Points on a hilly landscape, in no order, each with its height.
From any point a ball rolls to the lowest of the 2 points nearest to it. It stops when none of these is lower. Distance is the straight distance between rows; heights are no part of it.
J_261: [123  88 157 127 148 132 101  90  90 169 175 170 116 133  77 134 135 193
 139 112 127 126]  height 7.91
J_884: [106 138 169 139 136 121 138 116  66 170 119 157 113 153 108 119  97 150
  99 107 114 107]  height 2.74
J_193: [116 116 127 120 138 112 153 119 108 168 120 126 124 151 178  95  86 194
 162 134 138 113]  height 2.64
J_116: [133 121 177 133 117 130  97 179  66 126 121 179 176 145  71 144 134 102
  69 117  98 135]  height 2.32
J_371: [136  94 121 109 144 101  73 121 111 132 201 138 155 114  81 149 134 122
 173 115  74  96]  height 5.22
J_983: [203 160 117 194 112 144 122 124 211 122 118 145 163 135 117 108 102 129
 166 106 173 102]  height 4.45
J_448: [132 110 127 121 121 193 140 125 127  92 153 112 132 125 163 145 169 174
 153  64 107 116]  height 2.62
J_638: [125 103 172 107 104 104 127 147 148  98  79  80 120 113 109 165 124  79
  82 126 101 171]  height 7.42
J_848: [133 107 100 163  95 147 156 132 166  67  95 117 153 130 180 149 168 140
 177  84 119 121]  height 7.49
J_847: [107 129 173 126 126  94 151  63  62 145 117 138  90 104 118 155  75  90
 129 142 113  94]  height 4.57
J_927: [148 110 142 109  92 150 114 142 126 127 150 120 144 142  98 144 138 177
  60 101  79 141]  height 2.82
J_251: [194 147 102  92 117 120 101 148 110 125 181 103 106 102 117 134 154 133
 160 129 108 138]  height 5.17
J_900: [151 122 116  97 114 134 135 103 171 131 153 100 107 151 142 147 147 141
  82 139  98  88]  height 3.26
J_768: [131 126 100 152  98 136 119 178 165 104  98 110 172 145 140 113 152 126
 115 135  98 150]  height 2.34
J_214: [ 99 150 165 132 150 149 123 181 100 124 156 144 145 179 100 149 166 153
 111 116 163 149]  height 5.87
J_121: [114 149  89 166  86 169 203 172 180  92 126 165 209 103 134  60 170 145
 138 135 161 119]  height 1.99
J_335: [167 120 125 201  55 149 138 127 168  99 111 126 139 110 109 150 170 170
 131  97 140 134]  height 7.88
J_936: [118 136  97  72 166 103 146 105 164 115 108  98 120 127 202 125 113 113
 184 151 136  90]  height 5.46
J_247: [215 138 103 138 113 135 115 106 185 111 129 114 121  86 130 152 138  84
 154 103 118  97]  height 7.50
J_155: [135 149 143 129 154 186 153 130 200 105  76 121 153  89 144 124 143 124
 119 100 209 153]  height 5.38
J_925: [142 130 140  96 127 105 133 103 181 124 136  69 108 132 110 117  86  82
 104 129 134 132]  height 4.88
J_176: [136 141  97 113 146 108  96 106 151 155  57 149  71 124 140 163 116 110
  93 138 182 170]  height 0.51
J_808: [ 95 115 115 159 134 146 107 149 158 132 174 166 167 173  85 133 133 198
  95 111  78 150]  height 4.27
J_581: [132 193 123  90 157  83 128 179  92 117 179 145 141 150 132 177 138 115
 110 152  89  58]  height 0.86
J_876: [136 118 139 153 129 161 114  87 139 141 166 152 125 150  82 133 148 183
 156  93 160 138]  height 7.99
J_816: [184  91 136 165  72 140  95 144 144 123  85 140 164  92 107 153 164 167
 154 125 140 142]  height 7.98
J_75: [127  74 131 210 118 178 100  75 108 113  99 145 134  84  97 115 157  91
 134 132 163 162]  height 5.71
J_619: [ 64 143 175 129 147 118 143 186 125 126 112 129 165 147 137 115 107 161
 167 123 174 148]  height 2.28
J_763: [156 129  91 114  80  83 120 113  95 146 180 131  90 173  77 113 128 128
 118 163  94 136]  height 6.26
J_3: [151 161 146  73 118 147 150 174 140 133 158 120 139 174 136 117 143 187
 120 122 144 141]  height 3.45
J_483: [174 115 154 109 122 100  79 174  82 102 112 185 149 139  68 143 145  61
  81 153 112 149]  height 2.19
J_749: [192 140  72 135 103 144 112 100 156 136 141 107 120 111 139  68 127 102
 143 132 119 132]  height 6.60
J_472: [ 97 133  83 177 103 167 158 117 197  74  69 121 143  95 161 115 151  87
 145 131 155 162]  height 6.87
J_862: [104  85 162 112 136  73 105 114  69 128 147 162 120 132  91 170 144  96
 167 110 100  94]  height 5.19
J_666: [114 169 128  95 143  61 152 119  94 153 118 123  78  88 152 141  94 101
 136 161 123  74]  height 4.12
J_271: [149 110 112 154 116 185 130  93 134 126  90 106 125 114 180 107 130 139
 127 129 148 134]  height 6.61
J_296: [174 126 119 108 149 118  84 121 155 149  80 144 107 118  94 173 133  85
  90 134 173 142]  height 0.89
J_691: [166 180 113 130 151 183 125 164 144 129  99 143 122 147 172 117 175 150
 115 107 195 131]  height 4.46
J_717: [ 97  86 157 174 111 161 141 117 161 118  76 120 177 119 172 129  95 194
 154 145 147 142]  height 7.89
J_103: [110 134  96 181  90 160 142 130 141  93 114 121 127 113 136  92 160 147
 163 138 179 190]  height 6.48
J_11: [171 166 103 121 163 134 105 130 140 173  91 138 109 106 150  93 119 117
 107 138 178 121]  height 4.69
J_516: [145 163  90  99 165 162 129 148 206 105  69 144 160  72 147  91 118 110
 114  97 206 158]  height 5.15
J_830: [ 91 100 149  97 104 123 149 134  76 115 129  94 113 138 137 151 123 112
  97 111  67 135]  height 7.48
J_903: [134 162 164  76 116  43 135 124  84 143 125 139  83 120  86 183 119 136
 130 158 144  89]  height 1.66
J_917: [119 101 112 178 119 157  91 100  87 131 114 142 117  89 104  87 138 110
 162 139 164 171]  height 5.96
J_439: [ 85 150 120 158  82 152 179 177 198 108 157 141 224  92 122 108 162 179
 137 130 145 141]  height 2.55
J_855: [135 137 131 132 138  75  98 151 105 137 142 128 131 146 102 131 120 107
 151 142 106 129]  height 1.33
J_496: [143 193 132 113 118  58 134 162  69 136 144 169 146 164 105 162 104 109
 137 143  81  80]  height 1.05
J_621: [133 132 104  85 174 116 147  98 194 104  98  90 123 114 186 117 100  77
 143 131 133  85]  height 5.61
J_774: [181 123 149  65 147 128 103  93  87 131 141 141  74  75 107 151 153  86
  87 120 146 117]  height 8.35
J_659: [102 182 154  98 174  86 153 133  67 153  86 154  92 148 175 153 134 117
 126 132 147  87]  height 5.84
J_16: [199 145  75 165 110 137 148  88 178  99 100 134  84  89 148 144 141 116
 148 103 157 108]  height 7.65
J_350: [127 138 117 111 113 191 169 163 163  88 166 130 145 145 160 110 166 200
 152  59 126 127]  height 3.00
J_484: [116 153 118 124 102  96 113 187  78 124  57 157 118 129 137 149 132  70
  99 131  92 172]  height 1.88
J_744: [119  68 145 151 123 160 110  91  97 125 154 115 128 101 127 141  84 186
 191 123  97 149]  height 7.84
J_30: [147 112 130  87 113 132 128 121 119 137 177 116 115 149 126 174 154 148
  64 121  67  98]  height 3.03
J_741: [ 99 100 151 117 100 115 127 115 119 123 175 125 118 148  65 122  84 125
  90 108  92 151]  height 6.14
J_500: [114 182 128 103 169 134 126 182  96 138  79 160 107 138 147 138 144 109
  71 128 170 150]  height 5.76
J_673: [148 106 145  98 128 129 142  82 117 145 132  99  76  93 152 187 121 146
 110 185 149  86]  height 8.24
J_321: [151 112 173  86 140 105 137 101  80 143 144 122  77  73 110 182 139 115
  91 149 131  76]  height 8.30
J_63: [ 96 145 138 100 156 104 152 168 125 140 116 137 143 164 154  83 100 166
 176 120 160 131]  height 2.44
J_975: [164 168 135 113 119 105 147 140  80 145 146 160 111 164  98 139 112 120
  52 159  88  93]  height 4.83
J_892: [122 156 102 112 154 120 127 152  62 162 176 152 112 154 166  94 149 129
 134 137  90  87]  height 6.01
J_525: [128 114 113 101 140 112 151 111 165 114 126  91 144 125 181 112 117 153
 213 127 138  90]  height 5.28
J_652: [140 144 166 148 145 143 104 168 143 159 154 142 200 129 105  88  73 156
 108 112 111 133]  height 8.25
J_351: [161 118 159  89 103  99 116 134 110 156 121 106 135  88 129 144  80 154
  97 141  75 115]  height 5.03
J_813: [179 161  73  78 125  99 101 146 130 145 153 109  85 114 129 118 124 123
 162 142 137 156]  height 5.04
J_662: [121 188 134  82 126  68 166 135 108 133  90 127  90 121 145 147  75  94
 135 145 119 113]  height 4.04
J_37: [149  86 141  95 113 115 117  85  95 158 176 129  87  79  78 152 127 128
  84 187 125  59]  height 8.36
J_279: [ 76  83 177 141 115 135 160  89 101 111 101 106  95 152 126 174 108 120
  94 146 132 162]  height 3.77
J_372: [ 74  84 150 142 121 146 134 121 108 106 144 103 139 123 157 129 113 169
 169 110 115 157]  height 7.79
J_670: [170 135 130 113 155 108 102 123  83 164 194 171 122 144  77 133 152 129
  90 162 133  52]  height 8.49
J_50: [146 128 139 104 133 100 112 151  81 123  84 171 113 111 106 144 143  54
  73 127 103 149]  height 2.05
J_527: [146  93 106 131  98 145  97 106 144  87  82 102  97  81 111 158 147  88
 125 138 128 195]  height 7.27
J_257: [102 121 160 126 174  92 124 100 106 165 155 139 133 128 131 165 108 114
 119 112  97  46]  height 5.30
J_535: [115 145 161 101 184 108 130 133  89 154  69 127 103 111 170 164 132 114
 132 114 161 134]  height 5.78
J_523: [104  98 167 141  78 126 138 131 128 128 150  99 127 116  42 122 101 135
 105 136 124 183]  height 6.07
J_732: [165 142  94 160 113 121 104 125 201 102  94 104 148 104 127 122 122  73
 171  93 139 132]  height 7.36
J_273: [150 106 184 138 123 128  92 173  83 156  92 166 167 125  90 129 119 114
  38 143  91 127]  height 2.45
J_522: [125 113 149 129 134  99 112 146 160 127 117 118 159 197 114 182 135 143
 117 108 101 112]  height 4.82
J_57: [ 89 182 116  95 158  83 172 148  85 145 134 159  93 164 175 126 118 125
 154 138 136  81]  height 5.89
J_706: [132 128 128 143 106 119 141 126 110 175 117 142 123 149 134  74  74 198
 127 154 119 128]  height 2.85
J_837: [114 137 142 141 146 130 127 174  81 145 113 153 167 133 157 106 124  89
  91  98  66 117]  height 2.35
J_409: [ 82 104 146 108 117 132 152 129 134  92 125  70 106 113 120 135  94 108
 136 125 125 186]  height 7.56
J_966: [151 118  90 133  95 110 119 118 196  95 112  76 154 119 159 113 109 118
 171 105  89 132]  height 7.22
J_683: [150 137 112  97 170 150 135 100 211  91  64 112 140 108 187 116 106  98
 134 103 166  95]  height 5.79
J_504: [128 168 129  82 161 113 124 144 136 135 136 121  89 192 122 154 167 117
 129 121 179 129]  height 3.74
J_226: [ 98 100 139 124 170 183 166  65 129 122 152 122 111 156 179 121 136 142
 115 128 152  94]  height 4.28
J_173: [160 123  79 151 114 131 138  52 189 109 148  97 109  97 147 125 114 102
 175 156 140  85]  height 4.22
J_545: [135  99  93 127 120 128 116 127 121 114 100 112 111 159 176 149 181 114
 127 139  84 123]  height 2.91
J_315: [ 62  86 163 176 120 137 128 132 163 107  95  96 177 114 118 154 143 107
 104 139 116 167]  height 3.05
J_674: [119 111 109 126 144 115 122 111  76 139 149 111  92  95 154 138 146 107
 157 154  91  90]  height 5.35
J_124: [154 105  79 131 124 131 128  68 161  99 129  78 100  91 175 177 150 104
 176 159 111  86]  height 3.75
J_851: [100 123 151 132 166 110 144  68  85 145 106 135  75 126 156 150  96 103
 141 154 150  99]  height 4.47
J_323: [ 77  82 154 139 127 134 142 126 151 113 105 107 162 125 165 131  67 186
 178 129 121 148]  height 7.83
J_895: [149 193 161 105 173  88 119 159 100 140 118 143 127 160 101 138  83  62
 100 135 136 121]  height 3.92
J_244: [104 114 118 138 149 102 109 109 122 135  36 140  87 112 145 156 101 103
 117 154 165 176]  height 0.87
J_150: [168 160 113 120 170 120 103 122 113 178 137 141 112 124 137 110 144 108
 132 144 151  95]  height 4.51
J_860: [127 146 129 127 140 116  86 202 109  91 108 142 154 117 102 163 145  91
 140 137 148 198]  height 1.91
J_62: [144 120  95 155  92 141 162 125 188  72 126 108 169 112 167 118 127 138
 204  84 119 110]  height 7.38
J_357: [121 118 122 194  95 133 100 147 179 142 129 134 197 139 107 109 118 168
 184 111 132 142]  height 2.20
J_161: [110 113 121 132 147 122 105 106 151 120 177 120 155 130 115 142 115 178
 208  78 108 121]  height 5.02
J_502: [117  90 122 168 164 148 128  51 110 139 100 131  91 157 161 156 121 126
 144 175 162 100]  height 4.29
J_858: [166 107 108 152 133 180 131  66 108 126 136 119  97  83 186 137 135 153
 159 159 140 112]  height 6.83
J_782: [153 112  90 112 148 105  86  92 118 127  92 119  81 108 140 166 128  87
 159 163 129 125]  height 7.24
J_747: [ 67 151 168 126 166 117 126 172 154 112 100 110 167 124 139 135 145 120
 171 116 198 157]  height 2.08
J_880: [142 154 135 121 109  62 112 163  66 121 120 171 119 155  93 154 121 100
 132 144  94 117]  height 1.16
J_531: [129 120 152 116 117  90 117 109  55 139 180 188 119 104  80 135 129  91
  86 138  63  54]  height 5.50
J_220: [153 135 132 118 143  77  94 168 149 139  77 116 153 181 143 175 126 120
 147 146 113 104]  height 4.91
J_815: [161 160 152  84 152 147 134 147 144 120 162 110 102 164 128 134 151 134
 110 103 175 132]  height 3.62
J_485: [140 139 107  80 168 141 156 124 152 148 157 132 155 152 168  63 122 132
 106 131 108  65]  height 1.62
J_243: [149 130 113 107 152  89 101 149 172 140 102  93 149 137 169 150 124 133
 150 150  99  96]  height 5.01
J_434: [ 92  80 155 165 163 180 146  65 139 105 113 109 110 160 155 163 119 120
 132 128 142 115]  height 4.05
J_380: [104 116 128  90 133 141 147 136 139 127 154 112 152 137 178 110 120 171
 106  95  73 109]  height 2.04
J_713: [ 50  72 159 166 163 132 129 108 110 134 123 148 144 153 139 148 112 141
 101  83  76 130]  height 3.98
J_397: [180 123 161  91  89  89  92 166  80 140 122 163 105 133  66 148 133 153
 113 150 135 146]  height 1.42
J_882: [189 111  68 145 114 130  97  87 122 139 137  99 101  72 144  93 134 108
 166 162 120 120]  height 6.38
J_979: [ 65 121 154 128 109 138 174 145  71 111 125 127 111 149 142 128 119 131
  71 101  73 144]  height 7.52
J_386: [ 62  75 152 161 149 133 146  83 100 126 113 130 115 179 148 162 107 134
 128 121 113 134]  height 3.89
J_56: [ 89 120 132 139 160 156 161  84 105 144 142 140  97 182 158  99 148 125
 111 120 141 110]  height 4.44
J_310: [195 143 130  94 138 110  88 135  80 150 195 145 124 121  83 110 143 103
  75 154  96 106]  height 8.44
J_468: [124 172 111  98 167  81 139 111  86 179 159 131  75  77 150  99 112 108
 137 182 170  64]  height 4.23
J_462: [126 152 129 104 114 113 167 126  90 152 162 112  88 139 131  67  74 117
 114 137  98 121]  height 5.07
J_761: [181  67 141 129  98 131  90 110 124 130  90 136 135 101 125 163 154 162
 124 138 112 120]  height 8.07
J_320: [131 146  99 153 120 176 111 146 129 134  84 148 134 117 128  89 165 105
  96 125 168 167]  height 4.52
J_526: [127 121 147 206  83 135 143 149 182 118 120 147 198  83 111 135 128 175
 179  96 161 141]  height 2.56
J_539: [ 94 134 142 161 158 128 105 144 159 125  77 118 136 169 118 129 147 119
 158 125 180 159]  height 1.71
J_961: [107 164 135 161 133 156 121 187 120 117 136 134 160 133 125 121 185 148
 144 127 187 169]  height 5.74
J_750: [ 87 139 156 170 142 162 127 170 163 143 171 145 215 116  86  82  99 169
 112 112 144 156]  height 8.19
J_570: [119  92 138 124 141 174 141 102  76 165 139 124 126 102 195 105 130 181
 111 127 109 110]  height 5.65
J_162: [127  92 106 160  94 149 135 105 202  83  79  84 138 124 163 123 114 107
 158 140 131 154]  height 7.06
J_894: [124 139 115 183 101 154 111 139 122 124 120 137 144  62  92 104 165 113
 164 136 191 191]  height 6.21
J_489: [156 164 110 153 125 126 101 181 141 145 113 139 138 130 124  63 104 123
 143 159 164 179]  height 3.44
J_21: [158 129 103  89 126 101  85 148 104 119 208 101 124 100 110 151 166 111
 190 125  76  97]  height 5.29
J_695: [ 97  74 131 117 124 103  91 134  97 112 159 128 131 134  97 158 140 129
 183  96  85 135]  height 5.13
J_967: [105 155 142 104 184 172 146 137 153 110  82 122 116 101 168 130 145 124
 120  97 216 152]  height 5.55
J_864: [ 96 115 106 172  99 128 102 157 118 116 135 116 134 142  80 114 170 102
 138 149 134 188]  height 1.98
J_690: [147 145 115  95 165 161 137 110 167 115 138 116 117 165 165 153 198 115
 128  95 152  74]  height 3.91
J_312: [158 159 103 183 106 151 160 135 210  96 106 141 133 117 109 103 132 112
 143  95 202 135]  height 4.74
J_560: [119 129  74 146 102 174 172 153 183  97  91 140 195 120 145  41 136 133
 164  99 134 105]  height 1.18
J_872: [ 85 123 142 156 144 154 141 132 110 142 120 138 116 195 148 105 168 142
  75 118 127 117]  height 4.56
J_406: [114 144 104 141 131 155 128 127 156 122 110 116  95 134 107  89 138  94
 108 134 180 195]  height 4.24
J_658: [179 102 133 119  90 153 122  79 119 141 153  98  84  91 113 116 106 149
 134 152 133 150]  height 6.50
J_886: [ 61  89 134 116 107 106 163 117 124  92 146  79 107 153 129 139 101 110
 121 104  81 174]  height 7.53
J_463: [136 167 117 129 132 141 102 205  93 128 127 130 154 110 123  68 125 112
 131 138 141 183]  height 3.20
J_369: [130 175  92 152 105 138 208 168 224  63 104 153 160  81 114 107 144 100
 145  98 196 141]  height 4.99
J_267: [ 79 163 111 114 143  93 152 127  49 156 170 160  90 131 152 122 130 132
 145 145 113  64]  height 5.95
J_856: [ 91 135 116  99 131  94 176 100 107 144 181 111  84 129 145 106  86 151
 161 133  94 100]  height 5.16
J_4: [144 148 121 136 175 174 130 118 167 120  97 126 145 166 173 133 179 132
 131 103 192  98]  height 4.21
J_278: [106  93 166 108 157  86 109  92  86 146 170 117 118 125 106 180 108 127
 167 129 130  84]  height 5.24
J_883: [162 111 115 112  69 110 122 114 107 138 151 122  88 133  91 110 125 169
 137 143 105 156]  height 6.36
J_217: [117 161 112  76 152  98 142 166 111 131 197 124 125 140 159 162 157 161
 108 141  81  60]  height 1.09
J_40: [107 122 113 127 129 184 150  98 177 118 197 137 119 181 119 110 150 164
 126  71 125 122]  height 1.90
J_580: [105 126 172  95  98 103 142 151 116 110 111 101 124 140 111 162 106  83
  82 108  73 149]  height 7.45
J_430: [174 126 151 112  87  83  98 176  65 135 130 168 154 146  79 136  96 150
 111 154  91 142]  height 1.31
J_784: [ 94 112 147 137 134 121 134 129 181 145 126 128 138 213 110 157 110 179
 106 114 115 122]  height 4.73
J_394: [159  99 162 142 170 144 108  69 136 165 116 128 133  90 152 149 107 149
 147 147 157  87]  height 8.66
J_78: [ 46  96 140 149 110 175 161 120 133  69 137  99 144 110 146 139 142 153
 155 109 141 181]  height 7.70
J_491: [ 88 158 154 165 124 137 131 163 145 146 174 144 172 141  52 101 118 179
 129 135 174 168]  height 8.13
J_10: [ 63 127 188 145 117 116 153 145 121 152 138 126 146 137  63 129 116 139
  74 125 139 164]  height 5.99
J_594: [140 158 108  98 178 124 142 107 102 163 169 132  85 101 149  99 143 126
 144 152 162  67]  height 4.35
J_308: [126 120 190 138 132 131 135 136  83 164  97 147 148 114 109 125  96 135
  50 111  96 121]  height 2.59
J_493: [103 109 117 159 147 121 108 125 162 121  45 124 120 131 147 157 146 125
 151 148 171 166]  height 1.32
J_980: [144  89 169 121 144 127  88 103 130 141 143 130 148 122  85 144 134 105
 127 116 146 125]  height 5.20
J_218: [108 120 117 135 110  95 124 140 136 122 148 117 135 163 108  90  97 137
 159 122 118 161]  height 1.58
J_541: [107 130 124 156 109 160 145 145 202 126 122 132 158 193 117 117 140 175
  95 111 133 130]  height 4.59
J_991: [119 193 118 154 136 151 129 189 168  96 110 151 166 102 129 129 195 122
 155 128 200 165]  height 5.51
J_47: [185 143  93 148 104 119  98 135 174 150 147 122 169 158 123  93 100 154
 164 131  99 111]  height 3.93
J_477: [179 177  92 149 128 112  85 154 133 148 141 137 148 170 123  84 104 131
 173 153 141 142]  height 3.68
J_607: [101  58 158 189 117 185 109  74 126  96 101 129 143 106 115 158 125 111
 144 150 163 172]  height 5.48
J_303: [105 146 135 114 177 111 131 126 104 153 193 131 127  94 125 123 119  84
 112 148  99  30]  height 5.37
J_549: [133 135 101 131  98 167 140 111 162  96 187 114 106 167 115 111 158 128
 120  75 126 140]  height 1.51
J_13: [148  89 102 131 120 132 102  73 106 107  84 116  78  96 128 179 146  89
 155 155 149 160]  height 7.15
J_626: [108 108  98 144  75 148 132 133 123 106 157 100 102 162  97 111 177 130
 142 103 125 176]  height 1.97
J_90: [145 105  75 132 121 151 126  97 151  88  96 101  96 112 204 153 157 109
 164 135 105 126]  height 3.32
J_663: [126 156 115 107 132  96 103 216  86  94  93 135 138 134 134 143 152  83
 112 135 116 185]  height 1.72
J_799: [122 107 138 110 141 129 144  48 151 153 207 102 105  97 112 139  86 158
  98 147 107  67]  height 8.51
J_810: [108  95 135 145  97 172 137 123 147 113 162 110 160 120 109 116 117 170
  97  83  72 155]  height 2.54
J_235: [160 152 143  98 102  92 140 143  78 164 127 143 127 127 135 116 115 141
  92 140  51 103]  height 4.93
J_628: [167 144 102 165 128 127 130 118 200 142 145 134 164 152 128  74 103 146
 170 101 145 103]  height 4.18
J_358: [127 116 124 114  89  95 116 118  87 152 184 144 102 148  56 112 104 104
  96 134  73 123]  height 6.20
J_705: [ 98 122 152  92 142 167 137 148 103 111 168 112 139 143 153 136 151 162
 112  63  86 122]  height 2.29
J_333: [107 110 125 151 158 150 108 132 112 144 180 181 144 170  83 132 137 166
  97  96  45 141]  height 4.16
J_223: [ 96 156 128 122 130  97 161 163  66 134  64 163 106 137 175 123 140 109
 108 126  97 154]  height 2.06
J_134: [142 109 109 138 100 145 105 158 115 126 120 110 137 144 154 119 159 133
 127 122  88 149]  height 2.63
J_654: [110  64 142 148 141 134 105  76  94 148 172 162 139 111  96 143 101 200
 161 107  94 133]  height 7.87
J_129: [153 100 146 132 151 146 112  68 146 173 183 124 137 104 125 146 115 178
 123 145 132  57]  height 8.58
J_923: [121 109 142 139 157 154 123 100 116 135 103 114 128 108 159 102 126 111
 130 112 154 139]  height 6.44
J_300: [138 136 124 110 156 158 158  86 176 127 190 135 135 165 138 102 142 184
 140  86 139  82]  height 2.30
J_518: [103 147  99 121 139 134 146 121 144 117 112 119  77 157 146 107 147  86
 117 125 156 167]  height 4.07
J_398: [133 116 115 104 146 140 141 100  85 145 136 118 103 103 195 117 153 131
 106 154  90  77]  height 5.49
J_723: [116 123 112 148  94 164 142 149 177  98 100 112 180 123 157  75 145 141
 136 111 116 147]  height 1.92
J_949: [123 143 150 118 143  82 110 135  63 155 173 171 136  78  99 144 119  99
 100 144  95  22]  height 5.44
J_825: [115 133 140 161 113 147 124 127 146 149 159 140 136 156  79 105 126 201
 139 121 176 157]  height 8.06
J_918: [120 114 131 122 152 118 123 112 156 133 150 115 135 133 159 156 112 181
 218 105 134  98]  height 5.12
J_444: [122 107 131 164  95 103 104 119 157 132 135 107 145 146  85 131  99 144
 197 128 126 159]  height 1.84
J_554: [126 153 123  87 146  91 170 124 123 150 112 114 113 120 168  51  56 106
 131 145 118 123]  height 5.00
J_571: [177 184  96 110 150 157 121 147 191 142  98 139 134 102 161  65 110 109
 123 126 187 142]  height 4.92
J_49: [154 165 102  92 143  95 120 131 126 156 134 102  91 101 146  66  82 101
 154 144 146 136]  height 4.89
J_275: [109 126 128 174 118 113  93 161 102 123 127 149 141 135  66  95 139  70
 124 159 142 182]  height 2.26
J_111: [161 139 107 155 128 167  74 140 134 115 101 154 129  91  90 116 164  81
  99 119 147 174]  height 4.79
J_716: [142 161  77 112 124 114 119 161  79 156 182 140 121 161 147  95 123 153
 154 141  93 130]  height 6.09
J_930: [178  79 131 107  99 123 110  81 107 147 123 107 114  86 140 169 137 161
 125 164 101  89]  height 8.15
J_901: [164 158 145 113 135 138 128 173 105 135 141 145 140 198 110 149 149 107
  46 141 103 110]  height 4.76
J_818: [ 63 125 197 137 142 130 139 155  94 129 124 141 142 165  96 151 129 143
 100 116 144 151]  height 5.94
J_672: [103 125 121 162 100 129 115 163 163  99  93 106 177  92 132 150 166 110
 131 144 128 179]  height 2.72
J_363: [166 130 173  74 106  60 126 154  89 141 118 153  96 158  79 178 131 155
 121 150 141 116]  height 1.54
J_657: [204 117  97 189  58 159 159 112 162  93 117 120  98 111 138 140 153 133
 125  89 141 133]  height 7.78
J_769: [159  90 135 121 102 103 113  58 145 169 164 108 105 111  89 139  84 135
  91 168 107  80]  height 8.43
J_459: [166 113 126 104 115 101  81 128 109 143  93 163  93 123  73 154 145 106
 105 154 165 156]  height 1.19
J_293: [138 219 163 100 130  57 142 161 113 133  91 153 124 137 121 148  69  62
 106 117 134 125]  height 3.97
J_325: [113 143 121 140 135 168 138 172 188 116 161 162 189 184 117 102 129 196
 108 104 112 132]  height 4.43
J_264: [108 144 115 198  63 154 186 157 189  99 146 137 203  81 117 119 160 171
 175 100 135 149]  height 2.90
J_81: [135 145 128 142 131 103  79 181 116 111 109 166 163 107  42 135 138  77
 122 165 178 201]  height 2.15
J_88: [131 116  85 141 127 128 117  77 164 142 193 131 134 130 110 135 117 185
 170 104  90 101]  height 4.84
J_84: [179 109  97 139 127 164 116  60 114 106 108 120  86  71 165 173 128 126
 186 157 164 146]  height 7.01
J_710: [ 85  83 143 140 158 139 119  94 100 150 152 153 139 159 120 143 123 133
  96  96  46 112]  height 4.06
J_34: [126 112 166 102 130 101 129 101  89 137 110 102 114  82 118 129  71  71
 120 131  97 129]  height 4.65
J_791: [107 171 120  96 186 148 134 171 131 131  79 151 122 110 160 125 146 138
 105 123 206 182]  height 5.67
J_143: [117 194  89 158 106 146 193 189 219  73 123 153 181 101 121 135 190 120
 144 122 191 152]  height 5.21
J_65: [124 151 106  73 163 121 167 158 135 137 186 119 149 143 170 114 135 136
  92 141  85  49]  height 1.34
J_114: [123 139  97  78 159 142 173 102 183 138 145 141 155 162 163  80 116 175
 159 122 146  65]  height 2.07
J_561: [ 94 132  92 183  69 154 182 127 175  73  93 112 150  99 145 112 177 128
 161 146 159 180]  height 6.68
J_221: [ 37  92 153 188 112 130 145 123 161 124  97 114 179 133 121 118 107 133
 108 152 117 157]  height 3.25
J_148: [117 126 126 127 116 133 129 149 102 137 122 154 119 197 138 132 164 127
  56 124  94 116]  height 4.67
J_977: [115 162 144 138 118 115 143 191  90 149 121 125 152 125 119  76  90 131
  98 136 123 164]  height 3.01
J_393: [151 156  76  92 120  93 139 174 119 136 163 137 118 175 142  77 101 145
 131 159  94 126]  height 6.15
J_45: [ 76  95 125 167  92 104 139 130 128 134  70 121 132 148 133 123 108 132
 126 153 113 162]  height 3.47
J_498: [171 116 157 139 112 147  77 134 152 134 121 130 157  96  81 124 130  95
  90 117 140 154]  height 5.05
J_867: [114  64 178 164 128 156 102  93 113 120 120 129 143 127  95 152 124 136
 136 111 140 141]  height 5.32
J_149: [ 87 144 155 162 113 113 146 153  69 161 118 160 142 130 109  81  87 127
 114 127 123 149]  height 2.88
J_374: [110 171 146 136 147 116 127 175  53 145  98 160 135 146 173 106 111 107
 121 122  77 114]  height 2.21
J_15: [152 102  87 159  97 136 141  60 178 114 162 107 126 129 136 136 107 151
 176 114 109 104]  height 4.60
J_613: [ 71 114 154 115 102 179 176 136 156  76 129  76 122 122 129 143 135 117
 110 116 158 184]  height 7.62
J_33: [137 130 146  86 159 101 145  92 141 142 144  72  94  89 125 142  97  74
 117 139 117  96]  height 4.75
J_997: [187 153 143  73 136 120  99 119 104 150 180 127  97  93  98 133 143  91
  85 147 128 116]  height 8.40
J_752: [160 105 104 163 130 139  82  78  90 144 108 124 117  78 139  96 112 102
 185 142 134 130]  height 6.17
J_29: [ 63  89 147 156 110 127 164 112 136 100  67 104  99 161 134 152 109 109
 104 166 137 167]  height 3.65
J_66: [ 79  98 146 112 127 171 164 121 174 116 162 109 155 142 140 109 109 176
  87  74  74 156]  height 2.31
J_474: [115 146 137  91 200 141 139  99 111 119  75 137  95 109 189 154 123 108
 135 127 193 146]  height 5.69
J_789: [161 118  82 111 155  88  89  92 118 160  94 140  91  84 145 149 136  73
 117 180 120  99]  height 7.32
J_714: [122 181 123 105 172  92 132 140 121 128 129 137  87 180 120 139 120  63
 111 126 145 106]  height 3.85
J_334: [111 187 151 108 120 121 151 186  93 131  96 148 102 164 111 140 139 113
  54 148 148 166]  height 5.82
J_567: [141  75 146 109  90 114  92 112 132  94  81 104 109 114  92 175 137  82
 100 143 113 166]  height 7.37
J_390: [115 104 104  99 122  94 136  94 101 142 179  99 100  97 132 138 126 148
 149 156  90  97]  height 5.25
J_939: [199 103 139 119 102 152  99  91 121 132 130  95 110  67  89 129 129 120
 146 129 148 161]  height 6.64
J_122: [127 100 126 152 154 143  99 108  88 136  91 129 130 102 162  97 111  82
 137 136 112 131]  height 6.33
J_507: [133 152 147  91 110 167 166 183 162 109 154 117 165 144 146  99 144 210
 135  91 152 130]  height 3.27
J_780: [161 146  97 107 140 135 134  98 190 120 147 105 109 144 163 158 165 138
 128 128 132  63]  height 3.59
J_952: [102 182 105 105 153 117 156 169 116 108 125 129 101 198 143  99 133  79
 100 133 134 147]  height 3.94

Where does a ball stop that starts at each point below?
J_961 => J_663
J_691 => J_380
J_825 => J_13
J_706 => J_176
J_621 => J_560
J_267 => J_714
J_463 => J_663
J_658 => J_663
J_279 => J_560
J_652 => J_663
J_472 => J_714
J_323 => J_13
J_500 => J_714

Call two points neighbours if one is among the 2 nearest of the other. Go from one point of each pair to the other, from neighbour to neighbour, staying as low as possible. Name the highest point that can't be avoided.
J_560, J_581 => J_264
J_695, J_49 => J_21
J_176, J_549 => J_300
J_549, J_663 => J_275
J_176, J_581 => J_397
